Points, in no order, along strands that fork and pass close to each other.
In the rows, 100 means zero.
Two points are linked if the straight distance between their rows is under 76.7. Some points are linked to none.
Z_363: |  69 | 120 | 116 |  95 | 117 |  86 |  84 | 120 |  90 |  86 | 136 |  66 | 101 | 103 | 113 |  61 | 124 |  87 | 130 |  96 | 108 |  85 | 113 | 124 |  93 | 105 |  87 |  98 | 123 |
Z_579: | 116 |  82 | 132 |  69 |  85 | 128 | 101 | 120 | 110 |  98 |  90 |  97 |  87 |  87 |  81 | 128 | 109 |  90 |  93 |  97 |  93 | 128 | 112 | 108 |  82 |  88 | 111 |  64 |  64 |
Z_911: |  80 | 111 | 150 |  64 | 115 |  92 | 113 |  86 | 107 | 120 | 133 |  93 |  84 | 118 | 103 | 106 | 117 | 102 | 108 | 108 |  85 | 108 |  99 | 110 |  98 | 103 | 142 | 105 | 100 |
Z_356: |  85 |  72 |  99 |  80 | 136 | 112 | 101 |  66 | 139 |  82 |  67 |  95 | 103 |  91 |  78 | 103 |  96 | 102 |  79 | 131 |  64 | 111 | 105 | 128 |  87 |  87 | 132 |  83 |  61 |
Z_14: |  81 | 113 | 113 | 102 | 101 | 104 |  96 | 121 |  82 |  98 | 105 | 103 | 106 | 113 |  97 | 106 | 123 |  95 | 138 | 104 |  82 | 111 | 105 | 102 | 108 | 106 | 101 |  85 |  90 |
Z_317: | 149 | 132 |  91 |  90 | 120 |  96 | 150 | 127 |  82 | 114 |  94 | 106 |  98 | 116 | 112 |  79 |  98 |  81 |  79 |  70 | 142 |  52 | 115 |  64 | 119 | 107 | 118 | 101 | 113 |
Z_139: | 133 | 133 | 105 | 103 | 122 |  99 | 126 | 127 |  68 | 105 | 106 |  99 |  94 | 121 |  96 |  80 | 116 |  77 | 115 |  80 | 133 |  58 | 110 |  75 | 111 | 118 |  97 |  96 | 119 |
Z_43: | 111 |  74 |  97 | 151 |  86 | 106 |  97 | 116 |  80 |  68 |  83 |  86 | 116 | 125 |  84 | 130 |  85 | 102 |  90 |  77 | 109 | 104 | 117 | 101 | 113 | 126 |  84 |  78 |  96 |
Z_652: | 158 | 113 | 110 |  96 | 135 |  97 |  97 | 107 |  81 | 102 |  97 | 112 | 112 |  85 | 100 |  84 | 111 | 104 | 105 |  89 |  86 |  82 | 115 | 106 |  86 |  91 | 113 | 112 | 120 |
Z_772: |  90 | 116 |  95 |  81 | 104 |  84 | 130 | 103 | 127 | 109 | 112 | 105 |  94 | 110 | 119 |  75 | 100 |  84 |  95 |  85 | 112 |  65 | 105 | 117 |  96 |  91 | 100 | 104 | 106 |
Z_632: | 155 | 105 | 128 |  68 | 116 |  96 |  87 | 106 |  80 | 108 | 119 | 118 | 104 |  71 |  93 | 106 | 135 | 103 | 126 | 107 |  87 |  97 | 112 | 107 |  69 |  97 | 116 | 106 | 111 |
Z_25: |  78 | 135 | 100 | 103 | 121 |  82 | 106 | 133 |  88 |  92 | 124 |  82 | 110 | 118 | 113 |  62 | 127 |  80 | 128 |  88 | 111 |  62 | 118 |  99 | 111 | 113 |  73 |  95 | 124 |
Z_342: | 125 | 127 | 114 |  97 |  94 | 105 | 119 | 104 |  64 | 101 | 121 |  86 |  93 | 121 | 107 | 127 | 140 |  97 |  87 |  78 |  90 |  85 | 115 |  83 |  67 | 108 |  95 |  76 | 120 |
Z_38: |  75 | 105 |  77 |  92 | 106 |  86 | 107 |  82 | 155 |  96 | 103 | 107 |  78 | 116 | 129 |  74 | 110 | 101 |  58 | 111 | 121 |  90 | 103 | 117 |  91 |  98 | 117 | 113 |  91 |
Z_173: |  96 | 112 | 115 |  76 | 119 |  72 |  95 |  81 | 124 |  89 |  82 | 107 | 101 |  67 |  99 |  89 | 105 | 105 | 111 | 128 |  96 | 100 |  95 | 124 | 109 |  78 | 124 | 137 |  79 |
Z_378: | 100 |  78 |  86 | 131 |  93 | 122 |  99 |  90 | 103 |  80 |  89 |  78 | 132 | 109 |  86 |  87 |  65 | 121 |  96 |  81 | 102 |  98 | 111 | 136 | 108 | 103 |  91 | 101 | 112 |
Z_407: |  92 | 105 |  98 |  78 | 101 |  82 | 105 | 111 | 125 |  78 |  77 | 120 |  79 |  90 | 113 | 102 | 121 |  68 |  96 | 121 | 121 |  98 |  96 |  88 | 104 |  91 | 123 |  96 |  51 |
Z_98: | 100 |  94 |  85 | 156 |  91 | 102 |  95 | 118 |  94 |  90 |  89 | 106 |  98 | 142 |  97 |  97 |  85 | 102 |  94 |  85 | 105 | 102 | 118 |  96 | 116 | 125 |  91 | 108 |  98 |
Z_447: | 111 |  84 | 105 |  87 | 109 | 116 | 117 |  73 | 103 | 112 | 100 |  94 | 120 |  96 |  95 | 120 |  84 | 111 |  86 |  97 |  68 |  99 | 107 | 121 |  91 |  93 | 119 | 100 | 104 |
Z_471: | 125 | 118 | 111 | 114 |  87 |  91 | 110 |  91 |  53 |  98 | 124 |  98 | 123 |  96 | 101 |  98 |  72 | 100 |  90 |  79 | 129 |  74 |  85 |  93 | 106 | 102 |  83 | 124 | 129 |
Z_689: | 119 | 121 | 114 | 105 | 107 |  96 | 118 | 139 |  81 |  94 |  92 | 119 |  87 | 128 | 115 |  96 | 118 |  70 |  90 |  87 | 121 |  83 | 117 | 101 | 109 | 109 | 130 |  93 |  70 |
Z_700: | 120 |  86 | 135 |  86 | 110 | 123 |  60 |  78 |  81 |  99 |  99 |  79 | 102 |  56 |  83 | 108 | 103 | 106 |  99 | 108 |  63 | 123 |  86 | 105 |  75 |  91 |  97 |  87 | 109 |
Z_924: |  72 | 117 | 101 |  93 | 121 |  83 | 132 |  85 | 138 | 102 | 108 | 104 |  80 | 107 | 138 |  62 |  95 |  72 |  65 | 100 | 120 |  67 | 102 | 114 |  93 |  98 | 124 | 115 | 105 |
Z_199: |  77 |  99 |  55 | 152 | 102 |  88 |  94 | 107 |  98 | 103 |  84 | 103 | 100 | 147 |  99 |  83 |  87 | 108 |  88 |  97 |  99 |  98 | 111 |  74 | 138 | 123 |  87 | 111 | 100 |
Z_30: |  90 |  93 |  86 |  81 |  77 | 118 |  84 |  98 | 136 |  83 |  98 | 105 |  79 |  91 |  99 | 101 | 143 |  97 |  54 | 107 | 124 | 107 | 101 |  87 |  82 |  99 |  86 |  73 |  70 |
Z_963: |  67 | 100 |  86 | 122 | 117 |  88 | 100 | 110 | 107 | 110 | 120 | 109 | 104 | 131 | 113 |  72 |  94 | 108 | 125 | 105 |  89 | 106 | 104 | 109 | 120 | 111 | 124 | 125 | 106 |
Z_854: | 121 | 122 | 121 |  93 | 113 |  97 | 117 | 128 |  82 |  95 |  93 |  97 |  95 | 107 | 111 |  96 | 113 |  66 | 103 |  74 | 116 |  70 | 115 | 103 |  99 | 100 |  94 |  87 | 101 |
Z_665: | 115 |  86 |  91 |  94 |  66 | 123 | 101 | 121 | 125 | 129 | 122 | 111 |  90 | 117 | 106 |  96 | 104 | 122 | 116 |  78 | 107 | 104 | 122 | 106 |  82 | 108 |  80 |  91 | 121 |
Z_625: |  93 | 104 | 123 |  92 |  99 |  90 | 103 |  86 | 117 | 117 | 121 | 130 |  74 | 128 | 114 | 130 | 121 | 109 |  89 | 123 |  89 | 136 |  94 |  93 |  83 | 108 | 140 | 120 |  80 |
Z_764: | 126 | 100 |  83 | 140 |  87 |  95 |  60 |  88 |  87 |  88 | 103 | 112 |  96 | 100 | 110 |  94 |  91 | 104 |  98 | 109 |  99 | 114 |  95 |  91 |  90 | 116 |  84 | 125 | 114 |
Z_961: |  88 | 120 | 119 | 104 |  84 |  95 | 120 |  66 |  69 | 103 | 103 |  88 | 108 |  97 |  97 | 130 |  72 |  83 |  78 |  93 | 103 |  95 |  66 |  95 |  94 |  95 | 102 | 110 | 104 |
Z_150: | 128 | 112 | 117 | 113 |  81 |  95 |  92 | 103 |  80 | 105 | 121 | 106 |  84 |  97 | 106 |  84 |  83 |  87 | 105 |  84 | 141 |  78 |  94 |  96 |  97 | 115 |  73 | 120 | 132 |
Z_241: |  56 | 104 | 100 |  94 |  97 | 103 |  97 |  97 | 103 | 130 | 121 | 108 |  86 | 108 |  89 | 131 |  96 | 131 | 104 | 117 |  74 | 144 |  67 |  78 | 106 |  84 |  98 | 105 | 100 |
Z_462: |  54 | 101 |  96 | 104 |  70 |  95 | 109 |  95 |  87 |  98 |  93 |  95 |  94 | 120 |  77 | 131 |  76 | 109 |  96 | 111 |  78 | 127 |  92 | 100 | 116 |  87 |  99 |  83 |  62 |
Z_678: | 114 |  81 | 117 | 111 |  96 | 125 | 117 | 122 |  77 | 107 | 107 |  98 | 111 |  94 |  90 | 124 |  80 | 103 | 143 |  81 |  87 | 115 |  96 | 107 | 102 | 115 | 110 |  84 | 108 |
Z_806: |  97 | 118 |  63 |  91 |  98 |  86 | 102 |  96 |  73 |  92 |  89 |  81 | 138 |  76 |  98 |  92 |  98 | 106 | 102 | 103 |  92 |  75 |  99 |  85 | 127 |  86 |  66 | 100 | 100 |
Z_945: | 140 |  73 | 120 |  82 |  67 | 137 | 100 | 120 | 124 | 124 | 103 | 118 |  87 | 105 |  99 | 103 | 108 | 119 | 111 |  91 | 111 | 117 | 123 | 112 |  81 |  91 | 102 |  83 | 107 |
Z_590: | 132 | 108 | 137 |  55 |  83 | 117 | 103 | 112 |  90 | 113 |  99 |  95 | 105 |  81 |  83 | 124 | 117 | 110 |  90 |  87 | 100 | 100 | 108 | 113 |  85 |  72 | 114 |  80 |  80 |
Z_257: |  79 |  79 |  60 |  88 |  74 |  89 | 103 | 101 | 111 |  72 |  79 | 100 | 104 | 100 |  79 |  93 |  88 |  99 | 116 | 127 | 114 | 107 | 107 |  69 | 129 | 113 |  52 | 104 |  83 |
Z_568: | 119 |  81 |  93 |  91 |  63 | 107 | 103 |  96 | 105 | 111 | 104 | 119 |  98 |  79 | 101 | 110 |  74 |  98 | 115 |  93 | 116 | 108 |  80 |  84 | 101 |  95 |  81 | 107 | 121 |
Z_896: | 102 |  83 |  55 |  94 |  73 |  99 | 117 | 111 | 125 | 124 |  98 | 120 | 118 | 114 | 100 |  78 |  69 | 136 | 120 |  93 | 105 |  87 | 110 |  90 | 134 |  89 |  81 | 115 | 113 |
Z_981: | 146 |  77 |  85 | 136 | 119 | 112 |  99 | 102 | 125 |  78 |  80 | 106 |  95 | 101 | 127 |  85 |  93 |  93 |  48 |  78 | 133 |  80 | 117 | 100 |  84 | 110 | 101 |  92 | 111 |
Z_494: | 112 |  82 |  66 | 133 | 118 | 106 |  74 | 105 | 102 |  94 |  83 |  94 | 116 |  83 | 100 |  53 |  62 | 110 | 109 |  89 | 128 |  75 | 115 |  90 | 129 | 104 |  65 | 109 | 127 |
Z_206: | 132 |  69 | 103 | 144 |  99 | 107 | 107 | 104 | 115 |  74 |  94 |  85 |  98 | 113 | 125 | 111 |  96 |  91 |  51 |  69 | 145 |  80 | 113 | 100 |  73 | 122 |  93 |  75 | 107 |
Z_539: |  52 | 109 | 138 |  83 | 109 | 101 | 128 |  89 |  97 | 123 | 121 |  86 |  78 | 141 |  92 | 127 | 107 |  94 |  87 | 104 |  75 | 115 |  96 | 113 | 104 | 105 | 124 |  96 |  83 |
Z_909: |  83 | 101 | 104 |  87 | 104 | 112 |  81 |  96 |  69 | 108 | 131 |  77 | 124 | 105 |  94 |  86 | 119 | 129 | 103 | 113 |  65 | 104 | 122 | 127 |  99 |  88 | 104 |  97 | 107 |
Z_79: | 118 |  97 |  88 | 129 | 114 | 101 | 130 | 109 | 114 | 102 |  93 | 112 |  80 | 117 | 122 | 125 | 101 |  73 | 112 |  82 |  94 | 101 |  98 |  80 |  83 | 131 | 103 |  82 | 121 |
Z_849: |  88 | 121 | 139 |  76 | 117 |  92 |  60 |  98 |  76 |  97 | 115 |  89 |  96 |  53 |  81 | 104 | 124 | 101 | 127 | 119 |  88 | 129 |  78 | 106 |  94 |  90 | 108 | 107 |  96 |
Z_124: |  75 | 111 |  96 |  84 | 102 | 100 |  83 | 105 | 106 |  81 |  78 |  88 |  86 |  95 |  82 | 122 | 135 |  99 |  98 | 113 |  97 | 113 | 100 |  81 |  88 |  90 |  78 |  62 |  72 |
Z_757: |  51 |  95 | 121 |  93 | 106 | 119 | 111 |  82 | 124 | 100 |  98 |  76 |  83 | 137 | 100 | 114 | 101 |  81 |  74 | 105 |  81 | 116 |  99 | 127 |  92 | 110 | 123 |  72 |  77 |
Z_11: |  74 | 105 |  85 |  90 |  88 |  84 | 118 | 116 | 113 | 104 | 102 | 102 |  96 |  99 | 107 |  70 |  84 |  77 | 128 | 102 | 125 |  72 | 100 |  88 | 133 | 108 |  64 | 120 | 109 |
Z_33: | 153 |  64 |  87 | 146 | 122 | 103 | 101 | 101 | 112 |  90 |  69 | 109 | 102 |  85 | 100 | 101 |  58 | 112 |  99 |  82 | 117 | 101 | 112 |  98 | 101 | 104 | 105 | 103 | 118 |
Z_97: | 103 |  98 |  79 |  93 |  71 |  96 |  80 |  92 | 107 | 116 | 108 | 109 | 103 |  46 |  98 |  96 |  84 | 105 | 127 | 117 | 114 | 108 |  69 |  82 |  94 |  93 |  77 | 116 | 133 |
Z_395: |  74 | 128 |  80 | 106 | 106 |  58 |  97 |  86 |  95 |  88 |  99 | 111 | 104 | 131 | 112 |  92 | 113 |  92 |  79 | 114 | 106 |  85 | 105 |  81 | 122 | 102 |  87 | 120 |  90 |
Z_242: | 100 |  94 |  97 |  64 | 131 | 103 | 105 | 101 | 108 | 105 |  82 | 102 |  97 |  74 |  81 | 117 | 103 | 101 | 135 | 112 |  49 | 120 | 103 | 107 |  99 |  76 | 130 |  83 |  79 |
Z_549: |  94 |  97 |  97 |  99 | 100 |  93 |  92 |  87 | 103 |  99 |  91 | 123 |  87 | 131 | 100 | 131 | 109 | 111 |  84 | 124 |  76 | 129 | 101 | 104 |  92 |  96 | 128 | 100 |  58 |
Z_134: |  88 | 118 | 110 |  74 |  85 |  91 |  76 |  76 |  88 |  98 | 105 |  82 | 110 |  73 |  70 | 106 | 120 | 128 |  75 | 117 |  94 |  95 | 106 | 118 |  90 |  56 |  83 | 100 |  81 |
Z_674: | 110 |  92 |  81 | 125 |  94 |  93 |  71 |  96 | 109 |  95 | 103 | 123 | 101 | 106 |  97 |  91 | 106 | 121 | 109 | 114 |  93 | 110 | 108 | 111 |  99 | 101 | 104 | 131 |  97 |
Z_203: | 118 |  92 |  80 | 123 |  96 | 109 |  90 | 127 |  79 | 103 |  90 | 101 | 120 | 107 | 106 |  69 |  76 | 118 | 105 |  75 | 121 |  81 | 120 |  84 | 131 | 107 |  73 | 104 | 122 |
Z_862: | 114 | 127 | 114 | 104 |  94 |  86 | 105 |  73 |  61 | 102 | 122 |  95 | 110 |  88 | 100 | 100 |  81 | 101 |  82 | 106 |  97 |  85 |  84 | 110 |  95 |  92 | 106 | 136 | 113 |
Z_27: |  85 |  96 | 144 |  74 | 112 | 108 |  58 |  92 |  86 | 125 | 122 |  77 | 107 |  51 |  80 |  98 | 116 | 121 | 112 | 119 |  74 | 129 |  75 |  93 |  89 |  83 | 104 |  98 | 111 |
Z_824: |  87 | 107 | 147 |  83 | 102 |  90 |  75 |  70 |  76 | 102 | 107 |  92 |  98 |  71 |  81 | 110 |  91 |  89 | 107 | 124 |  83 | 115 |  75 | 122 | 103 |  88 | 127 | 122 |  85 |
Z_260: | 113 |  90 | 119 |  84 | 125 | 109 |  73 |  84 |  99 |  98 |  79 |  98 |  96 |  59 |  83 | 125 | 111 |  93 | 122 | 111 |  53 | 124 |  96 | 106 |  77 |  90 | 118 |  85 |  92 |
Z_594: | 155 | 108 |  99 | 113 | 127 | 100 | 107 | 112 |  79 |  96 |  87 |  96 | 120 |  76 | 102 |  87 |  75 | 100 |  97 |  76 | 118 |  68 | 104 | 101 | 105 |  92 | 106 | 112 | 118 |
Z_846: | 102 |  77 | 113 | 128 |  94 | 117 |  90 |  70 |  92 | 105 | 100 |  88 | 116 | 106 |  93 | 113 |  65 | 110 |  82 |  87 |  83 | 115 | 100 | 127 | 101 | 108 | 104 | 105 | 108 |
Z_12: |  85 | 107 | 112 |  82 |  87 | 103 |  60 |  88 |  95 | 115 | 125 |  75 | 115 |  83 |  80 | 100 | 122 | 151 |  85 | 109 |  87 | 110 | 111 | 116 |  97 |  74 |  85 | 103 | 101 |
Z_647: |  78 | 109 | 135 |  84 |  86 | 105 | 101 |  80 |  76 | 108 | 104 |  91 |  93 |  89 |  82 | 130 |  91 |  86 |  91 |  99 |  78 | 117 |  67 | 107 |  98 |  91 | 107 | 101 |  88 |
Z_302: | 106 | 118 | 106 | 110 | 106 |  85 | 135 | 118 |  93 | 108 | 104 | 111 |  97 | 143 | 105 |  98 | 104 |  83 |  92 |  96 |  99 |  87 | 108 | 107 | 110 | 106 | 132 | 105 |  88 |
Z_999: |  81 | 105 | 119 |  96 |  58 | 103 |  93 |  96 |  84 | 109 |  88 |  98 |  93 | 100 |  68 | 141 |  87 | 107 |  80 | 102 |  95 | 130 |  74 |  88 | 104 |  76 |  93 |  90 |  76 |
Z_466: |  93 | 110 | 114 |  88 | 103 |  87 | 120 |  98 | 118 | 108 | 109 | 118 |  62 | 116 | 116 | 130 | 124 |  79 |  87 | 108 | 100 | 117 |  77 |  78 |  76 | 110 | 122 |  96 |  86 |
Z_645: |  99 | 106 | 107 |  81 | 124 |  80 | 111 | 100 | 116 |  86 |  66 | 119 |  80 |  90 |  96 | 118 | 104 |  70 | 121 | 124 |  94 | 108 |  86 | 102 |  95 |  90 | 132 |  96 |  64 |
Z_197: | 100 | 100 | 103 |  78 |  81 | 108 |  80 | 104 | 109 |  68 |  82 | 103 |  86 |  93 |  82 | 120 | 142 | 100 |  69 | 116 | 111 | 119 |  98 |  78 |  85 |  90 |  98 |  65 |  47 |
Z_679: | 134 | 118 | 134 |  47 | 107 |  97 | 109 |  92 |  87 | 114 | 110 | 100 | 110 |  76 |  94 | 108 | 129 |  98 | 100 | 107 |  92 |  87 | 110 | 117 |  88 |  75 | 127 | 103 |  87 |
Z_808: |  75 | 106 |  90 | 100 |  94 |  73 |  98 |  98 | 113 |  74 |  83 | 116 |  89 | 107 | 110 | 102 | 102 |  73 |  87 | 112 | 118 |  89 | 102 |  96 | 107 | 102 | 100 | 105 |  73 |
Z_918: | 105 | 111 |  86 | 116 | 108 |  94 |  86 |  64 |  66 | 103 | 113 |  88 | 109 |  59 | 114 | 104 |  91 |  93 | 102 | 115 |  79 | 110 |  61 |  85 |  76 |  95 |  94 | 116 | 139 |
Z_143: | 124 |  72 | 102 |  75 | 117 | 120 | 105 |  70 | 127 |  92 |  74 |  99 | 114 |  86 |  86 | 101 |  87 | 111 |  81 | 111 |  76 | 100 | 108 | 132 |  90 |  76 | 126 |  82 |  75 |
Z_469: |  84 | 106 | 106 | 109 | 122 | 117 |  92 |  91 |  72 | 103 |  98 |  70 | 106 | 100 |  98 | 138 | 124 | 106 | 109 |  96 |  52 | 121 | 103 |  89 |  78 | 107 |  97 |  61 |  96 |
Z_282: | 138 |  94 | 101 | 111 | 114 | 102 | 128 | 105 | 100 | 109 |  85 | 105 | 112 |  92 | 116 |  93 |  66 |  92 |  90 |  55 | 133 |  69 | 107 |  98 | 102 |  90 |  94 | 111 | 135 |
Z_71: | 164 |  71 |  95 | 131 | 133 | 113 | 102 |  99 | 114 | 101 |  77 | 117 |  93 | 100 | 114 |  94 |  84 | 104 |  70 |  73 | 107 |  86 | 126 | 105 |  88 | 107 | 122 | 108 | 121 |
Z_589: |  91 |  96 |  95 |  95 |  79 | 106 | 106 | 111 | 137 | 120 | 110 | 123 |  63 | 110 | 114 | 116 | 120 | 100 |  90 | 102 | 106 | 120 |  95 |  81 |  74 | 102 | 107 |  81 |  85 |
Z_742: | 137 |  82 | 127 |  94 |  81 | 131 |  89 | 121 | 114 |  87 |  91 | 107 |  89 | 104 |  94 | 113 | 106 |  98 |  98 |  82 | 115 | 113 | 116 | 115 |  85 | 110 | 108 |  75 |  92 |
Z_717: |  93 |  95 |  92 |  88 |  51 | 116 | 111 | 122 | 132 | 125 | 118 | 103 |  76 | 117 | 101 | 114 | 113 | 111 |  92 |  93 | 120 | 106 | 116 |  91 |  91 | 100 |  74 |  77 | 105 |
Z_812: | 121 |  89 | 106 | 104 |  87 | 111 | 122 | 130 |  91 | 107 |  97 | 123 |  97 |  95 |  87 |  99 |  69 |  85 | 154 |  89 | 111 | 102 |  98 | 101 | 112 | 108 | 115 | 104 | 107 |
Z_343: |  90 |  96 |  75 |  94 | 104 | 117 | 112 |  96 | 147 |  76 | 107 |  99 |  82 | 107 | 123 |  62 | 116 |  82 |  49 |  91 | 121 |  77 | 111 | 120 |  82 | 104 | 111 |  81 |  89 |
Z_236: |  96 |  76 |  93 | 130 | 102 | 124 | 102 | 106 |  79 | 100 |  95 |  69 | 113 |  96 |  89 | 131 | 100 | 107 | 114 |  91 |  69 | 123 |  95 |  98 |  93 | 113 | 100 |  75 | 102 |
Z_212: |  65 | 117 |  91 |  99 |  94 |  70 |  62 | 105 | 114 |  76 | 101 |  87 | 102 |  84 | 107 |  81 | 130 | 101 | 135 | 125 | 134 | 107 | 102 |  93 | 123 | 107 |  68 | 116 |  92 |
Z_831: |  96 | 115 |  86 |  79 |  97 |  93 | 129 | 117 |  74 | 113 | 111 |  86 | 121 |  84 | 107 |  81 |  92 |  79 | 131 |  93 | 130 |  73 |  85 |  75 | 139 | 115 |  55 | 107 | 119 |
Z_382: |  71 | 105 |  93 |  75 |  77 |  90 | 140 | 107 | 141 | 111 | 101 | 102 |  94 | 110 | 112 |  83 |  90 |  80 | 107 | 100 | 133 |  66 |  95 | 107 | 115 |  96 |  92 |  99 |  99 |
Z_492: |  76 |  98 |  63 |  92 |  87 |  75 |  78 | 104 | 100 |  83 |  88 | 105 | 107 |  86 |  98 |  88 | 104 | 108 | 131 | 135 | 113 | 114 |  97 |  69 | 138 | 108 |  63 | 130 |  87 |
Z_477: |  96 | 100 | 104 |  95 | 112 |  93 | 108 | 124 | 106 | 102 |  99 | 124 |  86 |  89 | 106 |  87 |  95 |  87 | 170 | 102 |  98 | 108 |  83 | 100 | 102 | 109 | 118 | 110 | 110 |
Z_888: |  94 | 110 |  75 |  95 |  91 |  95 | 106 | 115 |  54 | 105 | 102 |  93 | 136 |  81 | 104 |  90 | 104 |  93 | 129 | 113 | 108 |  85 |  88 |  69 | 130 | 108 |  68 |  97 | 111 |
Z_949: |  78 | 107 |  91 |  97 | 112 | 108 |  76 |  97 |  83 |  79 |  83 |  65 | 108 |  81 |  84 | 121 | 129 | 102 | 117 | 107 |  66 | 128 | 102 |  85 |  83 |  91 |  80 |  61 |  84 |
Z_430: |  83 | 108 |  69 | 126 |  90 |  82 | 104 |  94 |  94 | 108 |  92 | 107 | 107 | 147 | 117 |  92 |  94 |  92 |  57 | 101 | 105 |  86 | 111 |  71 | 130 | 113 |  79 | 125 |  93 |
Z_753: | 116 | 115 |  79 | 126 | 100 |  87 |  65 |  96 |  59 |  91 | 121 | 100 | 115 |  81 | 113 |  94 | 114 | 100 | 105 | 119 |  92 | 116 |  83 |  82 |  89 | 106 |  92 | 112 | 124 |
Z_357: |  36 |  94 |  79 | 109 | 105 | 101 | 105 |  89 |  82 | 124 | 116 |  93 | 119 | 115 |  94 | 118 |  97 | 133 | 114 | 122 |  57 | 135 |  69 |  88 | 108 |  93 | 118 |  89 | 106 |
Z_458: | 104 | 114 | 135 |  58 | 109 |  93 | 104 |  93 | 118 | 116 | 121 | 101 |  87 |  94 | 108 |  99 | 124 | 112 | 104 | 115 | 104 |  94 | 105 | 120 |  88 |  93 | 129 | 118 |  97 |
Z_708: |  68 | 114 |  99 | 119 | 113 |  86 | 129 | 106 | 100 | 119 | 119 | 117 |  90 | 151 | 105 |  81 |  87 |  97 |  87 | 100 |  96 |  88 | 109 | 115 | 119 | 110 | 128 | 133 | 100 |
Z_216: | 120 |  95 |  97 | 100 |  97 |  98 |  87 | 106 | 101 | 108 |  99 | 121 | 101 | 124 | 102 | 107 | 113 | 124 | 101 | 111 |  71 | 116 | 118 | 111 |  91 | 106 | 112 | 112 |  87 |
Z_220: |  50 |  92 |  89 | 107 |  85 | 101 |  99 |  86 |  78 | 111 | 111 |  85 | 123 | 129 |  86 | 111 |  88 | 134 |  99 | 119 |  60 | 127 |  96 | 112 | 122 |  92 | 109 | 107 |  75 |
Z_400: | 113 |  90 |  94 | 141 | 123 |  92 | 104 |  92 | 115 | 100 |  84 | 115 |  74 | 104 | 120 | 106 |  85 |  69 | 110 |  89 |  94 |  99 |  82 |  79 |  86 | 131 | 103 | 108 | 131 |
Z_291: | 110 |  97 |  80 | 105 | 102 | 107 |  90 |  87 |  83 | 110 | 107 |  87 | 116 |  46 | 112 |  91 |  78 |  99 | 124 | 102 |  94 |  99 |  59 |  88 |  83 |  95 |  84 |  96 | 145 |
Z_250: | 125 |  92 |  70 | 101 |  66 | 103 |  93 | 109 | 105 | 113 | 106 | 117 | 118 | 112 | 104 |  75 |  91 | 129 |  86 |  84 | 126 |  80 | 125 |  92 | 120 |  90 |  66 | 118 | 112 |
Z_81: | 123 | 100 | 122 | 100 |  58 |  97 |  92 |  98 |  83 | 109 | 105 | 119 |  94 |  79 |  89 | 102 |  69 |  88 | 111 |  99 | 131 | 101 |  73 |  93 | 109 | 102 |  86 | 127 | 110 |
Z_592: |  59 |  76 | 110 |  85 | 120 | 124 | 100 |  69 | 142 |  93 |  82 |  96 |  91 | 118 |  83 |  91 |  91 |  99 |  80 | 120 |  72 | 105 |  97 | 134 |  97 | 110 | 126 |  88 |  80 |
Z_774: |  99 | 113 |  86 |  76 |  84 |  97 |  85 |  84 |  89 |  79 |  89 |  79 | 126 |  71 |  82 |  96 | 103 | 112 |  95 |  99 |  95 |  81 | 104 | 120 | 106 |  65 |  72 |  99 |  88 |
Z_373: | 113 |  62 |  98 | 145 |  98 |  91 | 109 | 104 | 102 |  76 |  78 |  88 | 113 | 114 | 104 | 132 |  92 |  97 |  66 |  64 | 140 |  94 | 108 |  80 |  99 | 124 |  89 |  76 | 102 |
Z_249: | 127 |  74 |  74 | 155 | 123 | 100 |  99 |  88 | 110 | 100 |  81 | 115 |  92 |  93 | 116 | 101 |  70 | 102 | 100 |  87 |  89 | 101 |  87 |  94 |  89 | 121 | 108 | 120 | 136 |
Z_13: |  85 |  94 |  92 |  82 |  76 | 124 | 101 | 101 | 130 |  80 | 102 |  96 |  89 | 102 | 108 |  89 | 114 |  91 |  47 |  86 | 123 |  93 | 102 | 121 |  85 |  92 |  98 |  72 |  78 |
Z_181: | 147 | 100 |  99 |  98 | 106 |  99 | 143 | 113 | 102 | 101 |  92 | 105 | 115 | 103 | 126 | 101 |  90 |  77 |  77 |  60 | 144 |  62 | 102 |  72 | 104 | 106 |  93 |  93 | 114 |
Z_340: |  57 |  96 | 107 |  75 | 102 | 120 | 100 | 114 | 109 | 130 | 113 |  85 |  93 | 106 |  75 | 126 | 106 | 136 |  98 | 103 |  63 | 132 |  76 |  84 |  95 |  69 |  84 |  80 |  99 |
Z_478: |  74 | 103 | 107 | 121 | 108 |  91 |  72 |  91 |  99 |  89 | 129 |  83 |  94 | 108 | 114 |  64 | 111 | 101 | 109 | 105 | 108 |  98 | 105 | 122 |  87 | 117 |  83 | 112 | 131 |
Z_984: |  95 | 113 |  95 | 114 | 128 |  88 | 104 | 102 |  99 | 103 | 105 | 117 |  98 | 103 | 115 |  72 |  97 |  88 | 136 | 101 |  92 | 103 |  97 | 101 | 108 | 111 | 124 | 125 | 121 |
Z_637: |  79 |  83 |  57 | 105 |  75 | 102 | 107 | 115 | 118 |  85 |  87 | 104 | 110 | 121 |  83 |  84 |  80 | 120 | 119 | 110 |  98 |  98 | 115 |  92 | 135 |  95 |  70 |  98 |  95 |
Z_615: |  72 | 112 |  96 | 114 | 109 |  80 |  51 |  93 | 118 |  77 | 105 |  95 |  99 |  86 | 107 |  65 | 118 | 113 | 117 | 118 | 125 | 111 | 103 | 117 | 106 | 113 |  84 | 126 | 110 |
Z_664: | 111 |  87 | 117 |  75 | 126 |  98 | 123 |  98 | 121 | 101 |  77 | 114 |  90 |  93 | 102 | 121 | 104 |  78 | 108 | 116 |  64 | 106 |  99 | 117 |  90 |  94 | 143 |  92 |  71 |
Z_276: |  97 |  80 |  74 | 125 | 103 | 123 |  91 | 102 | 115 |  83 |  91 |  88 | 115 |  97 |  88 |  48 |  74 | 116 | 111 |  85 | 114 |  82 | 110 | 124 | 107 | 101 |  75 |  92 | 124 |

Follow the links from the first point to the second, and from the first to the third. Name the last point that the two ways share.
Z_220; Z_808; Z_97 -> Z_647
Z_340; Z_206; Z_466 -> Z_647
Z_203; Z_317; Z_717 -> Z_679
Z_984; Z_665; Z_356 -> Z_679

A fork is a point with three links, a tip a point with one. Leave the first point through the second and follow the links. Name the first fork or tip that comes.
Z_674; Z_216 -> Z_679
Z_291; Z_97 -> Z_647
Z_276; Z_494 -> Z_25
Z_343; Z_38 -> Z_909
Z_664; Z_645 -> Z_79
